Each row is a point on a landscape with many valleys, with its height.
From any point a ball rolls to the lowest of the 5 points nearest to it. It stops when none of these is lower. Distance is the straight distance between rows; heights are no part of it.
Bopu height 220: [129 195  81 142  79 136 118 113]
Vege height 303: [120 199  88 141  95 122 132 129]
vafi height 232: [124 122 102 144 129 122 163 155]
ged height 146: [133  97 188 133 154 118 116 124]
rofe height 197: [126 117 166 152 163 135 132 166]
zegi height 125: [136 149  61 123  92 151 101  91]
Silu height 332: [ 97 108 206  63 126  95 114 117]
Kemo height 151: [ 90 138 204  93 177 121 122 155]
boboz height 175: [156 186  74 148  79 155 102  93]
fove height 289: [ 93 114 207  65 142 100 122 134]
kofot height 176: [131 105 174 144 160 127 125 139]
gef height 306: [122 135  63 122  99 130 142 117]
tizab height 132: [ 97 135 200 111 178 125 111 163]
vev height 266: [128 131 116 156 136 123 169 176]
loti height 107: [148 148  58 114  82 154  92  89]
fefo height 70: [144 126  53 106  98 151 100  87]
Lif height 74: [151 195  87 151  78 140 107 104]
guz height 192: [ 93 124 208  79 166 105 118 144]
Kiba height 484: [ 98 146 195 129 187 137 125 179]
vina height 294: [112 176  81 132  94 122 151 141]
fuge height 803: [158  72 136 127 138 127 141  98]
Pafa height 59: [113 102 205 101 136 108 102 113]
Silon height 173: [142 114  62 105 100 135 127  87]
sanip height 233: [127  97 186 126 151 112 109 114]
kevi height 215: [132 105 104 142 134 126 164 145]
nug height 198: [137  96 127 154 140 128 155 146]
nud height 227: [169 204  99 156  72 149 106 100]
tuz height 254: [126 130 158 161 166 133 145 181]
Riv height 226: [121 127 176 148 167 137 130 170]
buto height 326: [140  85 119 137 133 126 150 122]
tuma height 334: [125 119  78 121 114 126 148 122]
dolu height 398: [128 105  83 125 125 125 153 123]
Ner height 412: [116 134 183 150 170 139 130 183]
fuv height 279: [120 167  75 128  97 128 129 125]
gazup height 29: [111 164  88 138 102 118 155 152]
lolek height 189: [104 115 206  91 155 104 114 137]
mobiv height 93: [136  90 188 122 137 119 111 101]
nizun height 253: [125 163  69 133  87 140 112 107]
mabez height 137: [157 135  55 115  82 166  79  83]
feb height 324: [126 137  59 125  96 127 129 109]
vebi height 257: [128 124  63 113 106 134 135 101]
kofoz height 191: [147  88 137 149 148 123 142 129]
feda height 225: [146  90 165 139 150 122 126 121]
Gemo height 335: [138  96  82 123 119 130 153 108]
buz height 267: [127 129  87 138 117 120 162 149]
Vovi height 290: [120 149  76 135 110 119 153 140]
nufu height 44: [151 217 100 160  81 131 118 107]
Dotu height 77: [117 114 193 116 160 116 106 133]
Bag height 563: [151  76 116 135 126 126 150 110]
niram height 205: [ 88 150 195 106 187 134 121 176]
dip height 273: [120 190  88 139  88 123 128 122]
sema height 323: [140  94  76 114 121 131 148 100]
lilu height 454: [151  83 162 134 139 126 129 104]
resu height 216: [112 105 205 103 143 114 103 122]
gogo height 269: [140  99 105 144 135 130 156 133]
piz height 330: [121 133  76 132 112 123 151 132]
Mipi height 117: [163 156  64 126  74 163  82  86]
nafe height 190: [125 118 178 143 172 130 121 159]
nanez height 83: [130 182  77 138  83 139 111 110]
Lapon height 113: [107 124 196 109 170 122 108 147]
nubir height 401: [146  78 101 125 130 127 153 107]
dus height 262: [103 135 190 135 179 136 115 169]
mef height 375: [146  81 141 137 141 124 142 117]
Did height 181: [133 107 155 152 159 126 135 147]
nudis height 219: [135 126 152 155 158 130 147 176]
vepuf height 231: [121  98 201  97 128 106  99 108]

For each start below, name the point where the ball stops.
vafi: Dotu
vev: Dotu
Kiba: Dotu
buto: Dotu
dip: nufu
gef: fefo
nizun: nufu
tuma: fefo
sema: fefo
boboz: nufu
Bopu: nufu

Call two points neighbours if one is among the 5 nearest of the other. Go from one point of each pair to the other, from neighbour to neighbour, staying as low as possible. Name the highest point that can't be avoided.
fefo, mobiv: fuv
Dotu, gazup: buz
nufu, fefo: boboz
